A landscape with many valleys, sampled at points; each row gives a point and its height.
From any point a ball rolls to the lowest of the 2 points nearest to it. It stops when none of these is lower. Distance is the straight distance between rows; heights are no part of it.
guk: [ 11.6  22.5   4.9  -4.5 -14.8 -43.6   4.8  80.1   4.2 -21.1  26.4  58.4
 -18.9  51.5   0.7  14.1 -33.7  19.9 -26.2  -7.1  55.7 -35.8  14.9   1.8]  (h 450)
dedok: [ -3.8  34.9  32.2 -11.4  10.0 -31.1 -14.5  -2.7  35.9   9.8 -11.7  17.0
 -23.7   3.6 -38.7   7.4 -35.3  12.6 -17.2   5.3   9.3 -30.8  10.8 -31.1]  (h 495)
Rade: [ 41.6  39.8  -3.9  11.4 -16.3 -32.1  42.5  23.7 -12.0 -34.2   0.3  12.8
  -4.6 -25.3  -5.8  38.3 -41.7  -2.5 -31.0  14.9  37.7 -75.9  12.6  16.0]  (h 110)
seg: [  4.4 -12.2 -36.9  21.6  -3.9  23.0   2.3  27.7 -26.7 -22.0  -8.4  -8.6
 -21.7 -41.4  11.2  17.7 -16.4  36.3  -0.6  -4.1  34.6  29.1  10.6   6.4]  (h 789)
Kega: [-32.8   6.9  11.6 -54.2  -9.0 -29.6  -3.1  -7.3   5.1  19.9  42.3  17.9
 -26.3  54.8  51.2   2.7 -13.5  -3.8 -48.5   9.6  -1.2  34.9   4.9   8.6]  (h 349)
kup: [-73.2  -9.9 -32.9 -34.4  18.1 -14.0 -44.6 -17.4  16.7  12.0  20.9   6.0
 -17.8  35.4  19.2 -46.7  11.8   5.5 -29.5 -34.9   4.1  12.3  21.3  -6.9]  (h 543)
tif: [ -2.3  45.0  -9.4 -25.9 -27.9 -10.6  -7.0 -21.6  16.2 -10.5 -10.0   2.1
 -34.7 -33.0   2.1   0.7  20.3 -22.8 -24.4  19.4  -9.6   4.6 -65.5   5.8]  (h 343)
lop: [ -5.2 -41.7 -35.1  54.1  -1.9 -17.6   7.2  -8.5 -17.9 -16.0 -20.2 -45.6
  46.2 -36.0  36.2  25.6  47.3   4.5  26.6  21.5 -13.6  -4.8  23.7  20.7]  (h 787)
Sisi: [  3.4 -47.5  12.4  18.4  38.6  15.5 -11.9  20.4  -0.5 -30.5 -30.4  56.7
 -18.9  -6.5  19.8 -36.5 -27.1  -5.4   0.4   9.9 -31.3  22.1  13.8  -3.8]  (h 192)
luta: [ -4.0  31.7 -32.5   5.6 -11.0   3.0 -14.7  -9.7  12.1  13.4  -1.8 -30.7
 -14.3 -36.5 -30.3  -0.3  -5.4  23.8  -4.7 -26.7  28.0  -8.0 -13.2 -17.3]  (h 469)
pagad: [-54.4   0.3 -70.5  23.7   6.5   2.4 -43.8 -21.1  18.8  -5.4 -15.7   3.2
 -19.4 -18.6  -6.9 -67.8  16.0   0.5   1.9 -37.8  -8.3 -13.6   2.6   4.1]  (h 822)
Difen: [  6.3  -1.5  11.7 -20.3  52.8  25.7  -9.9   8.2  25.0  -9.1 -20.9   1.1
   0.5 -51.5 -50.5   0.5 -39.4  16.8 -13.9 -10.6  35.9  -4.6  25.4 -56.0]  (h 418)
toz: [-35.4   7.3  52.0 -52.5  27.0   1.5 -21.1  -5.0  36.1  22.2 -24.4 -12.4
  28.9 -31.5 -43.9  20.6  39.6  -7.3  14.7  18.1  11.0  47.7 -21.0 -48.5]  (h 131)
Sufem: [ -1.7   5.4 -19.9  30.5 -10.8  20.2   2.2 -23.1 -20.5  11.6  -5.5 -17.0
  17.4  -7.8  18.8   2.2   1.6   7.8   7.2  -2.0 -17.6  -4.0  12.3  18.9]  (h 692)
degaz: [ -7.3  -7.6  25.7 -14.9  37.6  30.2  20.2  -2.5  -3.6  42.3  29.5 -55.6
  65.7   1.8 -12.3   9.0  -7.0  21.4 -12.7 -42.8  29.1 -14.1  27.7 -24.7]  (h 847)
Gosad: [ 11.5 -17.4  15.1 -20.8   7.2  17.8  10.8  62.5 -12.2 -40.2   9.9  65.1
 -51.4   6.7  19.1  -4.6 -32.1  -4.5 -31.5   8.8  15.7  46.4 -36.3   6.7]  (h 743)
Gil: [ -4.2  37.3 -12.0  -4.1 -47.9 -19.2  14.8 -32.4  -6.4  -1.6   9.8 -24.0
   1.1 -16.3  26.8  21.9  38.1 -25.2 -23.9  13.2  -8.7 -15.3 -54.9  26.8]  (h 306)
feko: [ 16.8 -35.0  -5.0  38.9   3.1  -5.4  18.3 -18.0 -22.3  -0.4  -5.7 -49.0
  69.5  12.7  42.6  10.9  39.3  -2.3  20.2   4.1 -17.6 -38.6  21.1  28.2]  (h 819)
tati: [ 32.9   0.1  80.9  -0.8   3.8  -4.3   1.1  11.0  -0.3  11.8 -13.2  28.4
   4.1  19.4 -40.4  29.4   4.5 -20.8  27.6  42.0 -40.9  24.8  -8.4 -16.1]  (h 575)
Pokul: [-27.0 -16.2  -8.8  10.7  45.8 -19.4  -9.4 -36.9  12.4  22.3  -4.4 -25.7
  34.2  12.1 -10.8 -21.2 -35.0  14.6  -4.9 -36.9   1.4 -55.3  80.0 -25.1]  (h 831)
bidi: [-34.2 -17.4 -78.6 -29.2 -17.7 -12.9   3.9 -12.3 -15.2 -23.2  28.2 -22.8
 -26.8 -21.6  52.5 -11.7  11.1  10.0 -21.5 -26.1  47.1  39.1 -30.5  40.7]  (h 250)
nes: [  6.6  31.8  48.2  -4.1 -14.3   3.4   4.2  28.5   0.5  36.6  42.5   1.9
  -4.8  87.0 -17.3  27.9 -38.7  15.0 -16.4 -12.1  17.5 -16.5   8.2  -4.2]  (h 345)
pemug: [ 36.0  10.6  38.6  -6.8   3.4  42.5  20.3  40.3 -24.7 -11.5  16.7  26.3
 -25.1  17.4  -8.7  15.3 -25.7   0.7 -18.1  13.9  -3.6  34.4 -41.4  10.9]  (h 725)
Zet: [  8.9  43.1   3.4   5.3  -3.9  -4.0 -26.3  23.9  32.7  12.3   4.3  17.3
 -33.4  24.2 -56.5 -23.3 -48.3  34.0 -12.1 -36.3  25.2 -39.7  -6.0 -23.6]  (h 451)
Vob: [-15.6  -4.8 -12.1 -69.8  -6.3 -52.9 -40.0  24.1  46.0   1.0  15.4 -29.5
  -7.1  -6.5   3.1  26.7  22.4  21.3 -34.6  29.8  56.8  23.3  12.8 -34.3]  (h 140)
nakig: [ 33.3  12.6  15.5   0.2 -15.3 -25.1  28.3  45.3 -15.1 -29.2  12.6 -16.8
  18.8 -15.9   4.5  63.9  -3.1   2.8 -31.0  10.7  50.2 -46.8   3.8   1.3]  (h 150)
razav: [-34.7  18.0  14.6  -4.7 -10.0  27.1 -17.5 -36.0 -12.4  58.6   6.5 -12.4
   6.9  21.7 -31.1  -3.1  18.1  13.9  39.5 -18.4 -25.5  58.9  17.7 -13.1]  (h 537)
sak: [ 20.2  17.4  12.0  10.7 -28.9   7.2 -18.8  35.2 -19.9   8.0  12.7  48.2
 -66.1  11.2 -39.6  11.8 -25.7  18.9  39.1   8.1 -15.9  65.5  14.1  -6.3]  (h 279)
fur: [  0.1  15.7 -10.9 -47.4 -33.5 -12.2  -7.3  -5.9  -2.9 -16.1  16.2   7.0
 -42.4 -10.1  14.4  -0.9  35.8 -19.9 -11.1  22.3 -11.9  58.2 -77.7  22.6]  (h 380)
bomob: [-25.4  -2.9  29.2 -30.9   2.1 -25.3 -31.0 -10.1  28.1  -3.5 -27.6   5.7
  -1.7 -29.3 -18.2  21.0  51.8 -18.4   4.7  38.7 -18.1  48.2 -25.3 -33.8]  (h 241)
raka: [ -5.1 -36.3 -62.0  61.3 -11.9  -5.3   5.4  31.2 -18.1 -14.6  -8.6  21.7
 -11.8 -17.9  32.8  -9.2 -15.2  29.2  24.1  -1.9  13.3  10.9  37.5  17.9]  (h 827)
das: [-23.0 -13.8 -30.2  24.1   8.7 -43.7   3.4 -18.2   5.9   0.4  14.9 -31.4
  32.4   7.0  26.6  -8.2 -17.4  -0.4 -20.6 -35.0  14.4 -75.1  44.6   0.5]  (h 802)
fekal: [ 21.1  -6.1  23.2  17.9  13.6 -16.7 -12.8  43.7   9.6  -2.3  -8.8  -7.7
  21.1  11.1 -38.4   6.3  -2.7  28.0   3.1 -15.3  24.3 -38.5   5.1 -18.9]  (h 325)
geza: [ 17.5   1.6  41.4   2.1 -40.3  -3.6   2.6  -4.9 -22.4  10.0  12.8   6.9
   4.4  19.2  20.4  21.5  33.5 -49.3  14.4  34.4 -55.3  25.8 -34.4  17.4]  (h 429)
Nefir: [-40.8   5.0  -5.4 -55.6  35.1  52.0   1.1 -28.8   2.7  11.2  16.1 -29.9
  25.1 -37.3 -15.7 -17.0  14.8 -17.8 -37.2 -38.2  28.0  11.8  -1.9 -25.7]  (h 796)
vite: [ -2.7  18.2  27.6 -65.4 -11.3 -46.3 -24.2  26.7  27.9  24.7  28.6  -7.5
 -22.3  38.5 -10.8  37.9   8.5  30.4 -29.1  29.0  26.3  41.5   2.4 -19.4]  (h 217)
gufi: [-27.0  21.3 -77.5 -10.2 -41.5 -16.2  -8.4 -38.1 -13.8   1.7  37.9 -37.8
 -25.9   1.7  14.6 -24.7  15.9  16.7  -6.9 -43.0  29.5  -1.2 -39.1  47.3]  (h 367)
Nesab: [ 44.3  22.8  -9.1  27.5 -79.4   1.8  14.5  36.2 -16.6  -6.1  29.3  45.9
 -37.8  46.8   2.0   0.2 -34.5  -9.6  25.6  -1.4  -6.0  -9.9 -30.3  37.7]  (h 572)
pitip: [-48.3  35.8 -32.4   8.5 -23.3  -5.6 -19.7 -60.5  14.5   3.9 -18.6   2.4
 -13.4 -24.7 -18.1 -23.7  51.6 -33.6   0.5  11.2 -38.7 -15.1 -15.8  13.3]  (h 737)
num: [-45.1  -3.4 -25.6 -49.0   0.1 -26.9  -5.3 -11.3  11.3  -5.8  18.3  -1.5
 -18.3  -2.6  56.6   2.4  -0.3  -4.2 -51.2   6.3  20.4  23.7   4.2   3.0]  (h 416)
Rop: [-23.3  -6.5  35.1  -9.0   7.7  -4.1  11.2 -20.8 -10.5   0.9  -7.5  36.9
 -21.9   7.3  41.1  11.5 -23.3 -27.4 -22.9  30.8 -40.6  31.8  18.7   2.0]  (h 515)
fomot: [ 32.0 -64.5  -7.1  45.1  20.3 -18.5  21.6   4.6  -9.0 -38.9 -36.3  36.1
  12.8  11.5  37.6 -20.5  -1.2 -17.3  48.0  38.0 -49.6 -19.6  40.9  18.6]  (h 565)
lak: [-43.0 -25.8 -38.1 -20.8  22.3  14.1 -12.6 -21.2  -5.1  -3.6  21.1 -52.5
  46.0 -33.5   8.2 -20.8  38.2  -7.7 -31.0 -54.4  26.6 -17.3  14.5 -16.1]  (h 814)
fubu: [ 46.3  16.5 -10.7  41.1 -67.1  22.4  26.1  23.4 -47.9   5.6  30.0   6.3
 -17.7  33.0  11.1  25.1 -24.9  12.3  29.7  -1.9  -3.8  14.8  -1.2  41.4]  (h 542)
sagif: [  0.2  18.7 -41.2  19.6 -61.4  -8.6  13.3 -10.7 -11.8   2.9  14.1  49.4
 -58.2   7.2  31.4 -20.8 -34.8 -25.5  13.0   8.8 -24.5  23.6 -31.1  36.0]  (h 664)
zosuz: [ 26.2  -4.4  -3.1  20.3  22.0  20.3  -1.2  -2.6   4.6  -1.5  -7.4  -9.3
  25.0  14.4   0.1 -43.9 -13.2  -3.5  -6.6 -31.8  -9.3 -57.3 -14.2  10.1]  (h 599)
raz: [-37.1  13.9  -5.7 -40.8  -3.3  12.4 -16.1 -20.8 -11.2  15.9  29.4 -15.5
 -12.5  31.1   0.2 -20.4  33.6  -4.4 -19.6 -28.8   2.5  36.3 -34.9  12.0]  (h 264)
Sobe: [  0.1  22.0  27.1 -36.9 -27.2 -27.2  -2.7  27.6   2.2  25.5  52.5  16.6
 -40.3  70.2   3.1  24.2 -27.2  22.2 -16.9   7.2  11.9  34.3   7.5   1.0]  (h 280)
gagen: [-31.9  16.1 -24.6  -0.8  13.9  47.4   3.9 -65.2  -6.1   6.3 -23.9   0.9
  11.0 -31.3  -9.7 -47.1  33.8 -30.9 -12.8  -9.3 -35.4 -29.0  -2.2  18.9]  (h 690)
nobir: [-61.3   5.0  19.8 -55.2  15.2   8.6 -21.2 -34.8   0.3  29.2   6.3  -6.9
   3.7   9.5  -0.7   7.0  50.7 -12.1 -18.3   4.5 -13.9  58.5   3.2 -14.3]  (h 379)
boraf: [-20.9  -2.0 -10.2 -37.8 -11.1   4.3 -29.7  -4.4   3.9 -11.7 -12.1 -15.2
 -17.4 -36.8  -4.6  10.2  61.5 -14.4   8.4  17.3  -2.4  71.4 -55.3  -5.8]  (h 342)
fifu: [ 57.8  23.8  31.1  17.8 -15.0  36.8  13.3  22.9 -13.3 -19.4 -13.8  50.0
 -38.3  -8.4 -23.1  -2.1 -24.3  -6.4   4.1  29.2 -33.6  19.0 -40.4  13.1]  (h 712)
Kulu: [ -5.1  -6.0  -1.8  12.0  -7.0 -12.4  22.5   4.2 -16.4   2.6  35.7 -33.1
  34.3  36.5  49.4   0.6 -18.4  -6.6 -39.8 -34.6  24.3 -57.7  -0.2  24.7]  (h 773)
fiv: [ 31.5  -5.5  13.8  -3.9 -29.4 -30.5  10.0  71.0  -6.8 -31.3  26.3 -29.8
  21.0   7.5   5.8  40.6  27.1   7.6 -29.0  -4.9  57.6 -34.8 -47.1   5.8]  (h 196)
neti: [ -5.8  -6.3  15.3 -14.4  46.1  54.1   7.3 -13.9  -0.2  21.4 -21.0 -26.5
  37.4 -46.3 -14.9   2.3   8.5  13.8   8.7  -6.3  10.4  32.1  11.1 -25.4]  (h 778)
mot: [-33.3  11.9 -52.5  13.7 -34.7 -15.9  -3.8 -29.7  -3.0   1.5   1.6  26.9
 -57.3 -23.1  22.5 -12.0  -8.5  -3.0  14.1  13.9 -26.7  52.4  -4.0  16.0]  (h 706)
kon: [-27.8 -29.4 -58.3  69.6 -13.0 -51.9   6.0 -12.6  13.6 -18.6 -21.9 -10.0
  11.4 -38.0  33.2  11.1  24.2  -9.1  25.4  34.6 -16.7 -12.4  33.3  19.4]  (h 733)
ruro: [  5.0 -34.2 -29.4  64.9 -13.8 -28.9   2.0 -17.3   6.1  -8.7 -25.4   5.1
  20.0   8.3  27.3 -10.2   6.5 -17.3  46.9  25.0 -41.8 -27.5  36.1  24.5]  (h 654)
sife: [ -6.3  -5.4  27.1  11.1  20.9   5.2  11.3  -5.1 -18.4  35.1  13.6 -28.4
  34.3  31.3   9.6  28.2 -23.3  24.8 -12.4 -12.4  13.0 -14.7  52.3   0.0]  (h 858)
barat: [-36.5  -1.9   6.4 -19.6  -0.1 -31.9  12.3 -28.2  -0.4  -8.3  -6.6   0.2
  -4.6 -17.7  48.8  36.9   3.2 -20.8 -31.9  34.3  -5.9  12.3  14.9   5.3]  (h 471)
kuvuz: [ 10.4 -12.0  16.0  11.9   2.8  21.2 -12.2  38.6 -14.1  -3.7   4.6  57.3
 -40.5  26.0  -7.6 -15.3 -43.2  13.5   9.4   0.6 -14.9  39.8  17.2  -3.5]  (h 142)
kideb: [ 27.7  -9.2  -2.7 -11.0  37.3  38.1  -4.3  17.4  12.5 -49.7 -35.7  11.5
 -16.0 -80.8 -22.7   8.7 -33.3  -9.8 -15.8  16.6  41.7   2.0   5.9 -38.6]  (h 388)
Ladu: [  7.4  10.8   9.4   1.7 -61.4   1.8  11.0 -15.3 -38.8  24.8  37.0  -0.1
 -21.9  33.5  26.3  23.7   7.3 -24.4  16.0   9.4 -36.5  44.6 -16.1  34.6]  (h 470)
dotos: [  0.8 -63.2  11.8  35.8  26.6 -12.2 -22.1  21.8   2.5 -17.0 -23.0  28.7
  18.8  24.2  15.1 -28.1   4.5  -7.3  27.0   8.7 -37.6   6.9  26.5  -1.0]  (h 419)
pazug: [-73.9 -16.9 -32.1 -18.6  22.8  22.3 -49.4 -16.7   4.1   6.2   1.1  -6.5
  -1.9  11.1 -20.5 -66.0  46.0   5.8  -2.3 -52.0  -0.3  16.2  -0.2  -5.1]  (h 698)
Zus: [ 21.4 -60.9  30.0  -6.8  70.0  -9.9   1.9  18.8   6.2 -42.9 -36.0 -11.1
  42.0  -7.9  -7.9 -29.8  18.7 -26.9  -2.3   2.6  -0.3 -38.5 -17.7 -16.9]  (h 482)
ved: [  5.5   7.2  65.6 -23.9  34.1  15.2   8.1 -14.4   4.3   2.6 -23.1  44.9
 -24.3   3.6 -19.9  11.5 -33.0 -26.3 -13.9  38.1 -42.6  31.5  -1.5 -15.7]  (h 550)
taso: [  7.5   5.0 -25.6   7.3 -53.9   4.0  29.8  -4.4 -47.9   9.8  48.7  -8.5
 -16.6  38.6  49.2  12.8 -17.7   5.1  -1.2 -18.0  12.8  28.9 -22.1  51.2]  (h 509)
fedi: [-20.2  -8.0 -26.9 -33.5  -5.2  15.9   2.5  -5.6 -27.3 -15.1  24.5 -36.8
  -2.3 -13.8  35.5  -2.1  23.6  -4.0 -33.1 -25.7  33.0  25.5 -44.4  20.7]  (h 132)
Pof: [-15.0 -42.4   0.0 -15.8  36.7  29.9  -5.6  23.6  -9.8   1.8  23.9 -58.3
  62.6  -5.1  12.7  -4.9  24.3   4.5 -26.3 -50.2  36.2  -3.3  -1.6 -18.3]  (h 834)
petu: [-40.6  26.3 -38.7 -35.5 -20.3 -24.9 -36.2 -25.2  17.0  22.3  34.4  -0.2
 -37.0  46.8   0.7 -37.0   0.5  17.3 -13.5 -34.5   9.4   8.9  -5.6  10.7]  (h 405)
ludu: [ -5.1   1.6   8.5 -27.3   0.9 -36.6 -29.1  36.2  35.3   2.2   9.7 -26.3
   5.4  -4.3 -26.9  22.9  14.0  21.3 -17.3 -12.1  48.3 -11.3  -1.6 -39.5]  (h 233)
Mumo: [ 42.8   2.8  61.1  18.9 -48.7 -32.8  -8.1  43.2 -12.3   2.0   9.7  35.2
  -7.5  28.6 -26.4  44.7  14.7 -30.3  38.6  39.7 -39.5   9.1   6.0  -1.3]  (h 604)
tegas: [ 20.0  23.7  31.3  -8.4  -8.0 -15.0  -3.0  73.6  -9.4   2.5  41.0   2.8
  -1.8  60.3 -26.1  41.8 -14.7  36.7 -15.2 -12.5  55.1 -11.4  13.5  -6.2]  (h 397)
Rukik: [ -8.0  18.6 -16.5   8.5 -46.6 -25.5  16.7  11.0  -6.2  16.9  44.0  -6.8
  -5.1  59.2  42.5   7.2 -39.9  11.2 -29.8 -29.5  35.9 -41.2   7.5  25.2]  (h 749)
ren: [ 10.6 -36.9 -16.9 -13.4 -16.7 -13.4  -6.3  48.5  -9.6 -39.1  18.5 -57.3
  24.7 -27.2  29.7  34.7  40.7   5.3 -21.0  -9.0  69.2   8.5 -41.0  -2.3]  (h 258)
genol: [-20.1 -23.5 -50.0  13.5 -13.3   7.0  -7.7   4.9 -17.9 -26.1 -11.4   6.2
 -41.0 -46.1  23.0   4.0   1.0  14.7  12.2   7.5   4.3  71.0  -8.6  13.0]  (h 757)
razef: [ 51.2 -14.8  29.3  46.4 -39.9  -5.6  -2.4  21.1 -17.8   2.2 -10.5  23.3
   1.3   3.6 -19.8  30.2  21.9 -14.1  69.9  44.8 -56.4  13.1  21.1   7.2]  (h 636)
vukip: [-20.3   0.3  23.0 -50.4  48.0  60.5   1.1  -5.0  14.9  17.0  12.5 -34.8
  31.0 -48.9 -22.9   7.8 -11.7  -2.6 -17.2 -20.5  52.9  45.1   5.5 -54.5]  (h 788)
mibuf: [ 28.8  19.7  22.0  26.7  10.6  -8.1 -16.6  24.0  32.5  19.3  -5.0   2.0
  17.0  33.1 -70.9 -19.2 -35.8  27.3  17.5 -31.5  17.9 -74.2  12.2 -25.3]  (h 396)
lafim: [  6.0 -31.1 -13.0   7.8  63.7  41.9   7.4 -36.6   4.0  -2.4 -48.2 -20.8
  38.7 -60.0  -0.5  -6.4  20.9  15.5  29.9   5.8 -14.3  11.7  39.0 -21.3]  (h 759)
tesa: [ -3.5  25.2 -46.7  31.5  -9.9  48.7   3.6 -56.7 -14.2   5.8 -23.9  -2.6
  -3.2 -34.1   7.7 -31.5  23.9 -11.4  23.3   8.2 -53.7   4.7  -3.4  29.1]  (h 649)
fomuf: [-39.8   4.3  51.6 -31.9  13.0   8.6 -26.5 -19.0   8.1  43.7   3.7  18.2
   6.8  26.9 -27.2   1.2  34.4 -15.5  18.6   3.8 -42.6  64.5   4.2 -28.2]  (h 460)
sipi: [ 49.6 -26.1  42.3 -17.8  82.9  59.4  52.6 -19.8   1.6   0.4 -10.0 -11.1
  46.9  27.0   5.0 -31.9   2.1  -8.7   6.2  -7.0 -25.6 -42.9 -11.8   0.9]  (h 326)
fop: [ 38.2 -11.5  45.2  11.5   6.7 -34.6   0.8  34.9  13.4 -16.8 -21.3 -16.3
  37.2  -0.5 -40.6  14.6  29.2  -8.8  13.7   9.4   4.7 -48.1 -41.9 -12.9]  (h 391)
sebu: [ 23.3 -16.6 -21.1  13.2  16.7   3.7  32.4   1.8 -15.1 -43.4 -28.0  -6.4
   3.8 -69.9  20.8  38.7 -24.1  -0.7 -14.3  34.0  31.6 -15.8  41.7  -0.7]  (h 475)
Lut: [-28.4  14.7  39.0 -11.9  37.6 -16.3  -3.0 -38.3  15.7  41.9  -2.7 -13.3
  22.4  29.9 -21.2   2.9 -34.5   3.8  -8.7 -15.7   1.0 -29.1  54.1 -30.7]  (h 849)
Retud: [-43.2 -24.3 -79.2  35.1  -1.4  -0.8 -14.0  -2.9  -6.0  -7.0   5.4 -15.0
  -5.7 -15.8  34.1 -36.6  -4.6  20.4   0.2 -38.1  15.3   0.9  19.6  16.5]  (h 885)
Mopa: [ 32.7 -33.3  52.7  -8.3  53.4 -27.0   6.0  23.5  15.2 -37.7 -55.0  -2.5
  22.9 -11.0 -50.3  -1.4   8.1 -20.6  18.1  32.6   0.2 -28.8 -15.4 -31.8]  (h 435)
Far: [ 59.5 -20.8  12.8  17.3  55.4  52.8  47.1 -31.4  -5.5  11.1 -12.9 -14.7
  30.8  26.6  26.3  -8.6  -2.8  23.8  35.9  -9.8 -22.7 -43.8  37.3   2.3]  (h 370)
zar: [ 78.6  -7.4  -1.5  55.4 -20.3  15.2  21.8  10.9  -5.0 -28.7 -30.1  40.3
  -9.2   1.1  -2.4  -0.9   3.6  -3.6  55.7  41.5 -48.1 -22.9   5.9  25.8]  (h 672)
bilan: [ 24.2 -21.5   4.9   2.3  53.4  54.4   9.5   1.3  -1.1 -37.8 -46.7  28.2
 -19.7 -55.1   3.4 -14.0 -31.3   4.5  -9.9  21.6  -9.5  17.0   5.8 -10.9]  (h 344)
zisim: [  2.9 -17.6   5.4  30.2  19.2  13.3   4.2 -31.3 -13.0  13.9 -32.6  -8.2
  19.2 -18.2   9.7  13.9   7.8  10.5  29.3  25.5 -38.2  16.9  44.0  -3.2]  (h 726)
kavof: [  6.0  27.3 -15.2  17.5 -36.3 -39.2  17.8   0.7   5.3 -10.2   4.6   4.5
 -16.2  -5.4  21.7  15.4 -20.2  -3.5 -26.2  11.2  15.5 -44.0 -10.7  15.0]  (h 177)
nak: [  6.2 -28.4  34.4  -1.4  56.2   0.1 -11.4  -1.3  15.1  -5.6 -24.7   4.4
  33.6  28.9 -19.8 -44.8   8.1 -20.2   5.9 -12.4 -24.6 -36.3 -10.1 -10.5]  (h 544)
basam: [ 44.8 -16.4 -14.5  27.8  46.5  22.0  38.7 -27.5 -13.1   2.3 -27.0 -14.5
  18.2 -14.4   6.6  17.4 -19.2  44.4  32.1   6.1  -4.3 -37.6  80.1  -6.1]  (h 415)
mulel: [ 52.2  29.4   0.7  46.3 -34.0  16.2  -2.0   3.5   6.0 -10.8 -33.5  46.8
 -38.5 -18.2 -37.3  -9.7 -23.8  -1.0  34.7  32.5 -41.9 -11.6 -19.0   4.9]  (h 697)
bov: [-17.4  -7.5  74.2 -39.9  55.4  10.6  19.5 -13.3  18.6  23.3 -28.4  -7.7
  61.2 -14.8 -44.3  -2.9  31.0 -18.0  23.5  15.7 -10.1  15.5 -11.3 -30.1]  (h 218)
ded: [ 34.3   1.1  -7.7  25.2  23.4  28.5  28.8   7.7 -30.1 -16.1 -24.8   5.4
   2.9 -33.8   3.7  42.9 -22.7  40.1   8.2  24.8   9.6   2.2  71.8   3.1]  (h 449)
dut: [-20.5  13.7 -37.6  26.8 -30.9 -14.9  -3.4   1.1   9.1  11.9  15.0  24.0
 -24.5  41.7  25.8 -25.9 -58.8  12.2  -9.8 -26.4  15.3 -34.7  25.3  14.7]  (h 713)
tada: [-14.1  26.7 -62.2  22.2 -38.8  -0.8 -26.9 -21.9  -6.6   6.7   4.6 -25.2
 -23.9  -9.4 -24.4 -29.1  18.1  19.0  28.9 -37.5   3.6   4.7 -40.2  18.0]  (h 459)
Nife: [-20.7  37.9 -36.9  17.1 -58.3 -58.6  10.5 -35.6  14.9   3.2   5.5 -16.3
 -12.7 -18.7  33.6  30.0  16.2 -15.2 -11.9  31.5  -7.6 -26.5  -5.4  23.7]  (h 253)
mib: [  5.8  13.9 -22.3   7.1 -84.6 -25.0 -12.6  10.2  13.4  12.1  26.3  52.1
 -51.3  55.5   9.1 -24.6 -31.0 -40.9  26.2  -5.7 -29.5  -3.6 -31.8  27.9]  (h 620)
gabiv: [ 48.2  -7.2  42.1 -32.7  63.4  33.8  65.3 -23.1  14.3   0.8 -20.7 -27.3
  66.7 -28.5 -31.3 -30.9  20.9 -20.7  25.1   0.1 -11.9 -49.9 -32.9 -18.1]  (h 297)
beka: [ 19.0  35.7  24.3   1.9 -37.2   0.3  -5.5 -12.7   4.7   8.6  -4.6  13.1
 -15.2   3.7 -20.2  -2.8  23.1 -32.3  10.8  16.2 -41.4   9.9 -64.7   8.1]  (h 385)
temov: [  5.1  -3.0  -0.6  31.0 -16.2   8.6  -7.9   2.5   8.3   8.8   7.8   9.9
  14.1  67.2  17.1 -35.1 -41.1 -11.6   4.2 -27.2 -13.3 -58.8  13.2  20.6]  (h 655)
lato: [-11.6  13.6   2.2  -7.3 -10.1 -64.9 -15.6  37.0  37.9  -9.7   7.4  40.7
 -29.8  30.4  -4.6   4.0 -35.6  15.3 -27.1   2.2  34.9 -43.1  30.2 -15.9]  (h 506)
tomu: [-27.5  21.6 -10.5   9.3 -12.2  45.6  -6.7 -61.4 -20.0  43.0 -14.7  -0.8
   5.9 -18.5 -20.0 -12.1  37.0  -4.8  41.8   4.9 -49.7  52.4   9.1   6.2]  (h 596)
muram: [ 17.8   1.4  53.7 -20.4  34.4  16.1  20.2   4.5  27.5  16.1 -12.7 -26.1
  68.7 -31.7 -54.8 -10.6  28.8  -5.0  22.9  -2.9   7.3 -23.5 -41.0 -26.7]  (h 269)
gofa: [ 11.1  30.8   2.5 -22.4  15.1  25.0  -8.7  -5.8  29.2   1.5 -13.5 -11.6
 -13.3 -61.6 -46.7  -6.1 -23.4   4.9 -16.7 -17.1  28.0  -6.6 -28.5 -39.1]  (h 442)

Call two points neighbours if one is among the 2 nearest of the other. Go from one point of each pair to the other, from neighbour to neighbour, staying as low as possible. Name the highest point that can't be avoided.
fekal / Sisi | fifu
fedi / Sisi | luta
toz / fedi | fur
fedi / Rade | ren

Where does a ball stop that starts at each point below?
ded | toz
seg | Rade
taso | Rade
zar | Vob
lato | Vob
